Each row is a point on a landscape with many peaks, with its height.
A climber steps from a point to the highest of its 2 nearest points, and stops where none of them is higher. Distance is the straight distance between rows; heights are no part of it.
J356 height 206: [177 111  81 120  78 141  78 129 145  59  96  87 147 112  81 149  69 140
 189 117 124 149 165 149 155 117 111 112 115 146 144 115  96 134 132 127
 160]
J618 height 485: [ 72 135 132 121 148 136 147 171 107 111 165 147 125 161 135 180 123 165
 143  98 124 146 143 154 150 117  87 151 137  89  73 116 167 120 118 128
 143]
J965 height 717: [143 146 106 115  94 118 117  46 129 145 112 126 144 122  72  96 106 175
 123 133 111 159 117 105  97 128 113  96 139 137 153 115 152 188 124 176
 147]
J950 height 531: [155  99 125 192 103 148 197 147 123 125 101 108 162  86 146 133  95 112
 150 173 124 129  81 154  91 209 175 117 160 114 155 134  58 142 160 161
 104]
J939 height 232: [116 123 123 198 125 150 132 133 104 198 139  99 117 192 107 127 137 190
 131 124  56 135 110 141 178 119 123  85  92 106 176 118 126 190 129 120
 130]
J482 height 167: [127  90 108 126 134  75 106  86 124 179 115 150 192 121 135 124 126 169
 112 150 163 149 103 114 105 178  96  84  76 143 115 146 155 122 127 185
 109]
J152 height 454: [ 81 101 146 120 182  97 164 167 158  89 104 149 130 117 123 171 162  82
  94 128 120 171 137 110  80 147 174 147 192 138 120  70 125 152 109 130
 138]
J159 height 568: [136 124 116 161 138  79 142  95 153  82 128  89 128  92  95 129 124 138
  55 168 140 137 133 113  72 163 174 130 150 172 180  62  84 122 157 138
 130]
J692 height 836: [118 122 120 185 123 143  90 124 114 123 157 174 133 152 157 112  70 164
  86 166 148 103 108 178 168 113  77  96  40  90  98 164 121 132 141 116
  98]
J264 height 401: [103  90 145 119 156 117 157 191 159 132 134 161 131 152 108 172 173 119
 133  71 110 170 130 136 131 139 174 155 186 119  88  77 154 119  93 152
 150]
J455 height 482: [ 74 147 141 130 145 144  96 118 123 118 116 172  94 138 134 124 127 107
  95  97 142 175 153 127  78 129  86  99 119  90 116 152 174 120 154 164
 145]
J25 height 583: [162 144 201 114 106 103 142 126  98 186 148 123 150 140 154 113 155 153
 100 177 124 116 112 114 142 147 121 125 126 113 117 127 163 131 130 150
 118]
J753 height 753: [132 160 179  98 121  97 169 192 135 205 187 132 137 118 110 104 210 140
  95 133 105  99 125 128 155 124 170 146  94 147  95  99 144 170  88 105
  76]
J337 height 358: [130 104 118  89 179 101  98  72 122 163 107 143  83  99  78 106 164  88
 138  86 127 130 140  60 106  93 184 142 169 125 200 125 154 152 120 121
 169]
J685 height 494: [146 143 104 114 122 118 184 156 192 115 139  91 163 142 175 114 169  96
  92 159 118 119 135 134 152 129 142 158 115 219  65 141 130  84  98 116
  92]
J590 height 475: [123 162  79 122  76 119 102 104 159 106 118 143 172 117 125  99 100 149
 110 123 137 110 126 165 109 100 127 103  90 185 114 163 133 122  74 136
 112]
J357 height 754: [110 161 137 140 117 174  94 126 133 145 155 215 127 164 152  72  87 142
 120 165 151  83 122 193 152  88  82 118  81  95  64 186 163 151 118 117
 122]
J544 height 597: [ 81  99 117 147 160 148 118 119 116  89 137 136 125 156 124 171 123 129
 142 140 140 131 150 126 102 136 143 158 145  85 150 129  81 154 128  97
 144]
J334 height 411: [172 131 152 101 125  73 126 126 110 117 111 122  89  60 117 103 135  96
 103 105 135 138 111 104 125 135 175 153 157 119 153 103 131 113 156 123
 129]
J907 height 287: [ 98 148  94 115 180 108 110 140 118 110 115  95 122 117 110 149 182  91
 109  73 100 140 158 118 134 122 147 116 110 212 175 135 143  84 115 113
 153]
J710 height 511: [ 97 114 138 118 180  80 153 126 139  67  98 126 125  72 105 145 126  95
  63 156 145 158 148 103  58 151 175 146 171 150 158  62 114 138 144 133
 133]
J224 height 651: [ 96 171 136 121 139 139 164 153 110 185 178 188 148 161 158 125 140 161
 128 122 123  75 124 182 175 109 110 122  64 132  67 180 183 114  81 140
 108]
J250 height 383: [ 66 133  68 124 142 153  95  99 152  64 129 113 126 164 129 169 149 114
 156 130 116 161 190 129  91 110 109 151 139 170 151 140 112 101  71 110
 159]
J554 height 128: [118 151 126 154  78 153 103 149 110 157  78 159 154 146 130 103 103 139
 143  96 125 136 116 135 119 120 118  67  92 122 143 186 140 165 124 180
 117]
J472 height 452: [ 66 132 138 191 136 184  92 147 132 151 173 167  88 183 151 122 157 124
  97 122 101 118 145 129 129  99 112 106  94  78 135 133 104 133 139 111
 125]
J614 height 325: [103 128  59 116 157 116 135 120 121  82 111 106 118 123  93 151 171 100
 144  71 135 124 143 124 137 114 172 155 125 165 176 140 117 139 102  71
 158]
J693 height 582: [157 151 114 134 117 117 101 115  99  96 139 108  59 134 100 179  51 188
  62  98 160 113 103 172 125  94  62 158 116  90 123  66 174  82 150 142
 118]
J854 height 446: [104 160 112 137 102 121 128 157 163  82 108  89 156 109 183 119 143  90
 108 151 120 128 171 131 144 116 128 108 114 194 123 144 100  99 112 114
 115]
J632 height 53: [107 123 134 100 169  70 131 141  85  95 115 112 152 111 157 168 165  85
 130 171 131 119 132 109 106  97 134 194 177 155 161  86 167 109 120  77
 156]
J288 height 664: [ 84 150 136 156 118 158 162 117 141 111  99 128 136 121 170 119 134 126
 101 166 103 152 108 100  68 118 159 126 193 138 130 119  90 163 103 151
 105]
J819 height 565: [163 125 112 136 112 156 130 109 119 108 104  88 131 161 144 153  45 196
 220 193  87 143  86 175 116 122  53 125 160 163 148 111 112 157 105 133
 111]
J219 height 277: [ 50 152 125 134 186 103  84 159  54 134 116 112 119 129 155 171 141 111
 146 100 167 103 164 131 112  70 103 160 129 148 181 152 139  82 140  83
 135]
J332 height 371: [219 115 119  81 102 107 148  76 120 115 149 100 152 125  95 128 102 168
 157 174 122 102  87 155 152 157  92 171 164 132  99  90 158 118 107 128
 146]
J789 height 712: [183 120 125 107 124 173 133  51 140  93 139  99 105 132 107 133  57 155
 149 182 113 124 122 122 119 158  57 111 156 120 126 118 111 124 132 156
 125]
J888 height 185: [154  96 107 172 117 179  96 100 104 147 147 122 110 215 107 124  74 164
 118 129  71 143 117 133 183  98 117  87  93 111 156 150 142 167 131 140
 142]
J89 height 495: [136  92 109 147 131 153 192 150 123 116 115  87 159 134 177 159 152 101
 155 174 104  94 105  89 153 169 127 122 133 126 144 146  94 152 147  90
  78]
J681 height 504: [125 125 131  93 172 132 123 153 141 117 150  93 152 110 155 140 124 126
 134 135 164 124 166  98 160 127  75 137 135 125  61 109 109  74 170 102
 120]
J289 height 391: [ 29 136 162 171 152 143 111 177 115 143 127 153  76 141 127 155 163 112
  93  84 136 135 147 120 101 106 133 107 120  86 155 109 100 152 140 119
  98]
J310 height 396: [234 113 116 108  93 141 146 101 127  61 152 104 135 112 106 128  67 132
 137 162 116 101  92 174 145 138 133 185 193 137 109  86 126  95 128 113
 159]
J564 height 350: [226 102 144 117 109 124 118  67 123 178 161 125 165 158 104 124  73 200
 140 179 134 105  72 144 127 156  80 147 175 120 101 104 150 123 119 164
 131]
J702 height 599: [110 173 125 110 128 125 168 130 137 154 168 153 145 140 150 101 127 159
  87 141 120  86 118 132 157  97 136 147  83 156  64 166 145 150  77 100
  84]
J10 height 538: [144  96 130 151  90 148 127 159 130 162 150 128 147 151 119 143 164 109
 115  88 109 107 108 129 178 118 182 105 114 108 132 124 124 118 109 125
 144]
J708 height 163: [ 95 160 118 100 156 151 149 103 111 104 123 155  51 136 133 135 157  98
 159  68 120 135 116 118 106 114 113 169 173 101 124 162 163 112  98 101
 138]
J879 height 101: [140 151  86 121 149 136 170 139 106  50  95  87  62 134 118 169 124  99
 138 102 121 148 132 107 144 101 102 203 168 133 150 118 135 118 135 101
 118]
J812 height 223: [ 82 111 115 107 182  98  56 101 124 158 120 174 143 107 116  94 151  78
 115 111 141 108 150 102  80 123 146  72  76 161 167 159 181  86 161 128
 154]
J861 height 731: [103 110 141 159 141 129 176 193  92 110 107 124  77 132 150 194 146  83
 127  88 158 127  92 139 125 145 152 163 130  72 150 119 108 124 167 111
  75]
J885 height 652: [139 156 202 142  93 158 185 150 125 124 147 145  81 137 147 119 143 115
  69 159  95 109 125 167 171 145 139 112  90  71  89 110 141 148 123 141
 115]
J957 height 576: [152 114 134 139  99 157  97 101 170 140 126 143 168 154 119  69  70 175
 146 173 115 122 129 160 126 118 131  87 128 144  90 137  90 165 112 146
 136]
J928 height 427: [222 153 145  95  84 154 153 118 152  87 125  89 108 104 131  89 109 113
 130 160 101 110 133 139 189 111 139 173 163 146  85 109 114 111 108 109
 141]
J956 height 585: [129 109 100  78 182  67 131  85 169 132 146 126 136  92 137 137 122 156
 128 141 178 146 104  87  91 160  82 137 132 164  93  89 137  74 158 140
  98]
J992 height 624: [143 129 178 109 116  93 138 157  54 176 159 116 141 124 152 143 127 143
  41 133 121 104 105  75 158  97 147 128 122 115 126 112 186 137 125 145
  87]
J251 height 704: [193 128 148 125  96 135  75 121 121 121 138 145 136  76  91  75  84 124
 172 148 159  96 172 128 144 114 108 105 135  89 134 113  87 140 206 124
 174]
J700 height 156: [ 93 158 144 136  83 146  91 158 112 111  84 119 137 127 113 127 102 145
 171 121 112 176 182 132 122 127  63  69  84 112 141 160 129 168 151 187
 145]
J555 height 640: [143 108 155 132 111 107 121  94 115 143 118 108 144 134 101 119 149 132
  76 120  97 152 133  80 127 140 156  77 129 118 163 106 152 167 125 163
 151]
J135 height 668: [126 111 124 153 188 143 202 156 128 106 102 127  65 123 118 167 146 104
 180 102 156 148  91 138 101 208 126 179 141  79 148 129  81 138 182 119
  84]
J920 height 180: [125 138 102 113  85 134  54 134 145  88 104 121 152 112  80 136  84 142
 172  84 143 166 199 156 120 108  85  85 108 140 127 130 131 130 137 167
 157]
J20 height 581: [186 122 136 152  79 122 163 114 129 112  96 100 160  77 134 115  67 148
 149 175 134 127 108 129 112 168 141 108 144 144 146 132  86 136 153 176
 113]
J97 height 638: [192  99  94 121 142 169 157  85 124  96 123  64 129 138 123 165  32 169
 204 213  97 118 102 146 117 185  44 109 140 157 141 109  98 148 114 138
  95]
J505 height 649: [131 146 130 155  88 124 121 178  98 126 133 151 158 121 174 124 128 128
 187 131 148  86 101 194 164 108 120 159 114 110 117 162 100 114 130  72
 130]
J611 height 520: [153 147 125 114  78 130  93  94 143 122 143 124 156 151 124 104  83 170
  99 171 119  97 130 161 135  90 114 106  98 157 105 114 146 135  85 120
 133]
J948 height 37: [123 122 134  94 116  58 100 154  76  96 121 101 185  65 145 152 128 107
 124 168 163  99 141 152 106  78 123 172 166 160 143  77 173 105 137  94
 152]
J200 height 247: [ 87 134 106 115 175 117  95 137  60 164 121 126 153 133 157 155 151 123
 182  98 150  94 130 104 140 111  88 119  92 156 181 194 153  78 141  92
 125]
J37 height 607: [108 121  97 137 120 119 147 189 109  90 133 136 160 118 174 156 173  76
 176 126 141 110 108 173 140 115 144 169 128 128 124 138 119  98 122  57
 133]
J344 height 698: [110 163 137 161 106 148 104 154 122 166 151 179 155 155 171 100 122 151
 159 148 140  88 131 224 157 104  92 118  80 126  86 185 140 103  97 108
 143]
J501 height 530: [209 131 118  97  95 117 108  71 188 163 117 129 120  90 103  60 123 118
 152 116 145 147 161  84 149 134 134  89 125 148 141 144 120 108 167 177
 157]
J139 height 630: [127 132  72 165 155  90 153 103 164  85 124  75 108 115 111 128 145 137
  68 138 129 148 123 107 119 157 135 145 113 167 157  93  78 111 174  94
 113]
J314 height 329: [116 128 123 157 102 135 119 117 106 148  91  75 163 178 164 166 131 148
 191 150 102 156 134 109 134 137  96 117 151 150 193 164 126 122 112 166
 136]
J703 height 253: [ 84 122 111 104 171 112  66 140 117 130 114 160 116  91 107 118 154  71
  92  54 135 119 164 133  88 105 188 107 102 155 164 138 156  91 125 107
 155]
J490 height 755: [163 151 122 124  94 120  99  87 164 117 135 169 120  69  96  50 110 130
 188 143 137 116 151 131 109 104 128 125 158 118 142 122  82 158 159 106
 176]
J783 height 743: [141  81 179 120 142 168 156 145 107 107 179 168 149 124 114 150 101 123
 104 127 131  98 119 114 117 160 152 132 178  57  83  88 118 146 133 117
 138]
J440 height 557: [150 105 131 156 131 170 191 146 147 144 137  92 120 142 158 140 130 122
 113 153 112  94 102 120 187 178 135 109  89 102 103 146  91 138 142 121
  62]
J776 height 431: [ 71 118 123 130 123 128 105  87 150 119  86 166 153 141 140 137 111 113
 128 127 152 187 148 110  53 134 138  80 125 132 144 151 143 128 118 188
 142]
J506 height 459: [194 153 120 121 114 129 141  82 155 139 151  85 105 115 142  81 159 121
 134 163 112 115 115  99 169 125 120 180 180 158 139 119 108  97 135  92
 146]
J33 height 193: [107 107 127 127 153  97  82 110 122 187 129 184 162 118 161  95 142 107
 114 120 174 114 105 122 100 142 124  90  70 136 129 192 160  98 145 149
 108]
J112 height 420: [126  87 128 136 101 151 106  93 108  83 120 101 153 193 136 209  86 146
 125 158 123 150 140 114 105 123 102 126 160 124 158 100 173 101  95 172
 144]
J9 height 544: [133 126 130 181 119 138 100 109  87 124 150 136  84 170 133 155  49 166
  35 100 167 119 110 139 133  75 120 160 134  80 135  99 153  81 166 159
 113]
J498 height 524: [ 99 139 130 115 147 125 110 105 119 111 131 145 119 153 117 158 121 149
 146 120 140 171 139 139 107 152  59 132 121 103 107 127 150 113 132 152
 145]
J536 height 537: [131 113 127 157 128 143 172 155 179 104 118 119 119 129 145 144 185  86
 150 139  99 155 107 148 112 178 155 150 175 128 128 112  94 110 129 118
 136]
J862 height 684: [134 105 158 156 150 182 202 132 115 123 169 151 131 115 121 122  81 127
 118 172 102 105  66 148  76 189 144 145 197  91  87 110  87 150 122 119
 123]
J248 height 661: [207 131 151 109  96 124 102 115 133 157 144 149 136  74 110  62 141 108
 141 148 163  76 150 121 167 133 148 111  76 101 110 149  96 160 177  89
 149]
J815 height 237: [137 150  90 157  91 138 106 136 147  52  98  73 107 120 125 131  99 133
 169 148  85 167 164 157 147 128 106 127 106 164 169 137  66 136 133 124
 140]
J121 height 399: [ 81 152 127 179 133 141 150 146 144 148 172 175  94 171 109 112 146 181
 146 115  60 140 104 209 146 119 138 105  86  95 112 112 132 166  85 123
 153]
J331 height 347: [ 69 131 156 142 195 102 108 168 124 131  99 130  76 145 106 156 156 102
  93  85 162 150 167 119  92 120 174 151 148 102 179 100 108 134 129 125
 140]
J892 height 516: [144  63 138 139 103 148 121 135 141 203 143 132 154 151 138 132 178 111
 165 113 133 109  97 116 135 160 160 102 140  84 132 128  99 137 131 121
 123]
J806 height 695: [124 143  99 173 140  98 129 106 119  92 143  71 111 118 161 134 135 135
  52 167 129 121 127  96 148 149  93 111  67 143 159 124  83 106 179 101
  97]
J553 height 131: [119 156 128 122 130 163 158 134 101  70 128 116  72 132 130 141 127 130
 168 123  96 136 111 137 155 116  90 168 155  82 131 135 123 160 120  84
 131]
J83 height 800: [156 119 175  50 129 104 127 179 152 213 180 139 132  91  87  98 215  92
 124 113 117 101 111 145 135 133 208 137  83 148  97 119 153 151  88  90
  83]
J803 height 763: [111 137 103 183 140 112  97 105 112  99 140 137 110 123 147 130  85 151
  95 141 164 127 108 150 138 126  81 120  69 107 140 158  86 107 167 100
 104]
J637 height 518: [ 89 125 120 180 147 185  79 132 109 112 149 144  73 190 141 163 127 123
 147 120 113 144 156 144 125 100 104 155 105  83 171 163  82 129 152  99
 152]
J967 height 623: [225 137 162 121  75 149  97 115 151 151 126 133 134 126  81  68 102 135
 121 153 136  90 175 154 204 115 158 113  55 136  86 151 112 148 141 118
 160]
J998 height 635: [163 129 144 144 101 140 147 119 164 125 106  94 154 145 142 106 100 159
 174 182 103 139 120 161 139 164 124 119 141 149 105 136  89 136 119 156
 128]
J228 height 523: [ 90 159 179 153 101 136 120 180 149 158 114 124 170 134 186 111 116 146
 126 159 141 136 160 150 116 114 117 104 150 139  91 133 105 118 125 163
 118]
J476 height 683: [138 132 118 128 116 131  73 111  75  87 115 137  92 150  48 139  68 156
  86  91 138 124 151 129 127  64 110 139 140  79 162  93 164 172 146 131
 165]
J644 height 279: [105 137 143 175 124 161 122 115  92 195 110 102 132 191 135 137 150 162
 147 137  82 143 132  85 134 119  93  84 130 110 190 149 138 169 133 153
 134]
J4 height 470: [126 106 119  91 145 150 134 124 145 100 151  99 146 137 144 149 172  95
 180 144 131 137 155 118 159 147 109 138 129 128  95 133 127  80 119  94
 168]
J109 height 444: [ 85 161 126 148 138 142 159 146 129 106 176 147  80 179 140 135  94 195
 133 129  78 149 102 191 163  90  93 151 122 110  86 101 164 122  92 131
 128]
J736 height 484: [ 92 130 168 100 115 137  89 148 167 143 107 144 179 125 171 117 143  87
 140 143 142 139 199 136 108 129 129  78 122 145  87 160 154  94  98 161
 141]
J397 height 389: [108 102 149 147 122 129 130 121 139 126  79 144 157 123 122 151 110 135
 173 129 160 194 126 139  65 173 156 109 160 107 146 125 119 127 136 203
 150]
J140 height 606: [154 112 166 168 105 178 182 163 162 118 146 136 107 152 171 125 103 118
 101 151 107 116 106 175 176 156 168 111  96  90  73 126 106 123 116 142
  85]
J716 height 553: [177 102 171 101 137 105 129 122 131 203 153 134 157 124 132 102 167 144
 160 140 141 109 104 106 136 162 136 135 154 110 109 118 123 116 150 120
 143]
J202 height 145: [ 96 125 136 164 109 100 112 143 128 167 101 127 203 143 142 126 136 163
 121 127 136 164 125 146 113 173 108  55  66 149 126 161 137 132 126 195
 130]
J612 height 458: [155 116  79  68 142 165 100  97 143 122 144 155 116 110  94  86 124  90
 124  51 153 109 142  74 153 104 146 113 116 129  84 166 135 115 136 111
 144]
J670 height 487: [106 105 120 162 117 156 101 109 108  95 123 115 138 204 151 184  69 179
 168 185  97 148 112 177 100 114  88 137 137 131 158 126 124 138  98 131
 130]
J509 height 804: [133 137 112  97 128 147 140  30 141 121 132 146 126  93 101  92  86 151
 141 165 136 131 124  82  86 122  85 111 170 114 133 120 120 173 139 157
 136]
J285 height 543: [140 128 130  67 169 106 151 102 182 128 140 135 139  79 149 110  92 139
 161 149 188 131 152  78 130 155  64 119 131 154  62 128 107  96 150 143
  88]
J369 height 736: [ 88  79 155 118 168  73 132 161 128 181 115 163 117 100 136 131 165 105
 153  87 166 119  60 133  66 150 195 163 126 118 133 107 134 119 131 109
  99]
J349 height 631: [114 105  99  81 181  69 159 126 171 110 143 128 139 101 126 122 165 120
 110 108 142 164 106 115 107 159 135 162 138 172  78  94 150  81 125 117
 130]
J385 height 540: [160 166 106  81 109 128 171 113 191 119 123 109 151 121 138 115 115 142
 104 154 133 101 142 136 163 112 137 159  93 211  51 154 138 115  72 128
  79]
J648 height 807: [100  92 138 128 152 110 156 149  96 158 114 138  98 111 135 159 151 112
 104  85 154 114  71  97 112 157 160 114 106  95 148 124 127 154 161 109
  67]
J940 height 278: [118 132 117 159 102 149 122 131 133  91  76  86 120 134 130 160 100 141
 203 149  99 185 169 116 116 125 114 127 158 149 203 138  75 150 132 171
 141]
J936 height 312: [ 69 141 136 133 194  94 120 153  91 165  89 122  82 151 141 149 161 107
 139  86 160 110 133  96 104 105 146 162 141 130 197 140 121 107 129  98
 109]
J282 height 577: [ 69 147 138 166 110 144 128 158 141 130 127 146 147 156 188 144 142 116
 102 128 106 142 126 135  98 101 152 126 167 142 125 136 132 120  75 138
 119]
J360 height 483: [182 117 118 113 108 116 153 106 183 166 113 113 132  67 110  68 143 133
 132 101 125 163 113  92 129 175 187 109 141 138 127 132  94 154 145 175
 108]
J420 height 625: [129 150 116 115 141 118  94 121  93 100 106 114  66 138  65 169  57 172
  91  62 192 145 155 123 108  91  83 153 135  88 142  92 147 134 178 157
 125]
J180 height 591: [194 144 153  93 104 143  86 111 153 161 130 144 141 141  71  85 160 103
 137 116 144 106 192 144 178 131 120  88  60 144  84 153 164 107 142 142
 188]
J558 height 564: [190 124 139  87 138 132  86 116 169 195 125 155 115 128  76  59 163 109
 154  85 138 137 154  99 155 161 123  85  87 129 110 158 163 117 173 165
 171]
J663 height 445: [166 136 142 124 118 105 159 135 178 128 113 114  82  63 107  85 181 101
  99 107 110 150 124  96 125 174 176 114 141 131 138  89  80 150 158 128
 119]
J32 height 75: [104 126 134 110 182 115 155 141  97  69 102 107  95 141 127 191 143  91
 115 144 126 151 150 118 117 110 117 204 192 117 159  98 163 119 120 107
 141]
J786 height 702: [132 152 212 113 116 119 162 189 130 159 173 132  91 101 112 114 187 118
  42 140 101  99 144 124 162 119 156 118 106  96  85  65 125 171 122 125
  88]
J467 height 500: [162 136 117  63 153 153 122  95 161 142 132 148 120 113 119  85 110 123
 156 103 169 115 161  67 160 122  90 122 124 122  63 167 123 129 151 132
 119]
J212 height 853: [132 130 141  56 139  84 115 143 132 183 152 135 161  76 122  88 179  99
  99 131 118 118 119 122 111 139 193 114  79 168 116 158 173 139  90 104
 103]
J206 height 552: [105 125 100 135 121 147 169 168  96 100 130 101 142 132 163 171 175  90
 139 131 108  95 110 122 178 126 133 123  81 130 145 167 136 129 104  77
 111]
J595 height 405: [136 134 117  90 149 139  80 100 146 156 134 168  64 106  87  69 154  66
 118  63 127 129 144  52 111  89 156 124 159 129 144 137 154 126 155 129
 152]
J29 height 672: [123  80 139 110 161 142 128 118 113 118 146 140 143 126 103 157 128 128
 158 114 148 110 139  80 120 135 150 147 197  89 120  96 103 153 136  97
 153]
J652 height 761: [107 169 130 127 119 100 104 109  81 130 125 129 109 144  89 127 108 165
  64  94 124 123 132 105 117  64 110 138 148 133 149 106 158 159 118 131
 135]
J407 height 508: [138 117 117 164 144 103 120 116  81 152 137 144 115 162 115 154 102 170
  82  81 175 127  91 132 145 109 141 165 117  99 149 123 152  88 152 139
 132]
J577 height 492: [186 120 122 123 116 137 177 119 169 158 135  99 106 123 136  97 196  93
 164 142  97 115  92 120 144 161 160 182 201 124 132 110 109 130 120  99
 137]
J127 height 450: [ 96 144 113 120  89 139 106 135 187  93 120 123 184 120 165 114 116 104
 125 163 143 125 191 180 130 121 124 100  90 189  72 161 127  92  77 127
 134]
J635 height 194: [ 90 168 118  75 145 100 136 108  98 138 101 137  92  79 158 108 136 106
 176 102 133 122 125  87 105 108  96 139 150 141 156 166 170 118 124 111
 119]
J790 height 496: [142  91 104 178 111 116 120 125 113 135 173 154 131 159 107 146 129 145
  64  82 135 126  99 156 168 111 199 133  93 100 133 114 152  94 135 144
 154]
J278 height 772: [110 117 150 152 146 170 207 118 126 155 129 137 139  96 149 122 147 115
 107 172 115 124  61 104  48 163 179 142 213 113 110  94  84 171 115 144
  78]
J574 height 144: [159 125  94 160  77 179  90 134 106 141 112 154 142 181 110 108  61 144
 130  96 108 106 117 129 178  77 132  93  98 134 131 184 156 155 121 154
 131]
J953 height 362: [ 93 159 124 153 112 114 136 158 129 167 147 188 119 140  86 104 175 164
 157  62 105 126  98 210 121 126 146 133 113 114 127 134 132 154 103 106
 169]
J272 height 219: [104 165 151  81 143  78 115 142  57 140  97 115 139 100 166 132 133 110
 161 143 146 108 143 104 145 107  52 118 108 131 151 156 179  90 146 106
 128]
J514 height 681: [107 145 147 128 105  99 124 162  76 122 151 105 149 131 128 154  93 172
  25 124 116 112 145 108 160  65 112 121 126 135 122  76 179 139 116 150
  97]
J354 height 587: [170 117 143 143  72 127 102 128 106 135 104 121 119 109  94 104 150  96
 109  86 107 131 127 119 161 142 173  80  98 109 171 140 128 163 138 137
 156]
J698 height 372: [135 127 150 136 101 129 123 138 100 106 105  90 165 175 139 181 144 127
 140 169  82 153 145 107 135 118 118 129 170 146 170 112 152 133  87 147
 155]
J58 height 685: [ 78 110 121 107 169  73 131 161 155 156 151 175 147  93 140 113 142 142
  98  69 169 139  96 118  85 129 168 159 130 142  77 120 130 116 132 118
 100]
J601 height 600: [134  99 100 166 160 145 214 152 155 105  92 107 122 119 127 143 139 102
 165 137 122 149 103 126  90 191 161 159 180 121 146 128  64 147 159 133
  93]
J92 height 373: [137 123  85 121 121  98 138 118 135 127 116 140 105  76 123 106 155  96
 129  82 153 117  93 113 104 118 204 168 144 133 164 146 107 148 120  78
 126]
J937 height 786: [125 126 154  63 135 104 154 139 137 182 101 119 150 100 142 107 188  95
 164 126 105 130 126  88 117 152 145 105 126 161 132 137 162 148  92 141
 118]
J454 height 432: [ 78 126  86 121 154 176 121 159 155  63 157  99 135 148 162 179 156  91
 142 113 116 157 177 147 139 112 112 163 131 162  87 138 128  69  96 104
 149]

Call two points neighbours if one is among the 2 nearest of the other. Go from one point of each pair to the other, from neighbour to neighbour, staying as high as possible. Name the lowest point that can't be avoided.
J692, J783: J854
J648, J278: J127
J10, J652: J892
J648, J998: J950
J783, J278: J862
J212, J692: J89

Where does a climber stop that starts at each point below?
J888: J509
J920: J509
J32: J783
J948: J783
J89: J212
J332: J648
J337: J648
J454: J648
J854: J692

Write out the way that a climber takes from each point below.
J554: J700, J920, J356, J815, J940, J314, J698, J112, J670, J819, J97, J789, J509
J632: J32, J879, J553, J708, J635, J272, J200, J219, J936, J331, J289, J472, J637, J544, J29, J783
J574: J888, J939, J644, J314, J698, J112, J670, J819, J97, J789, J509
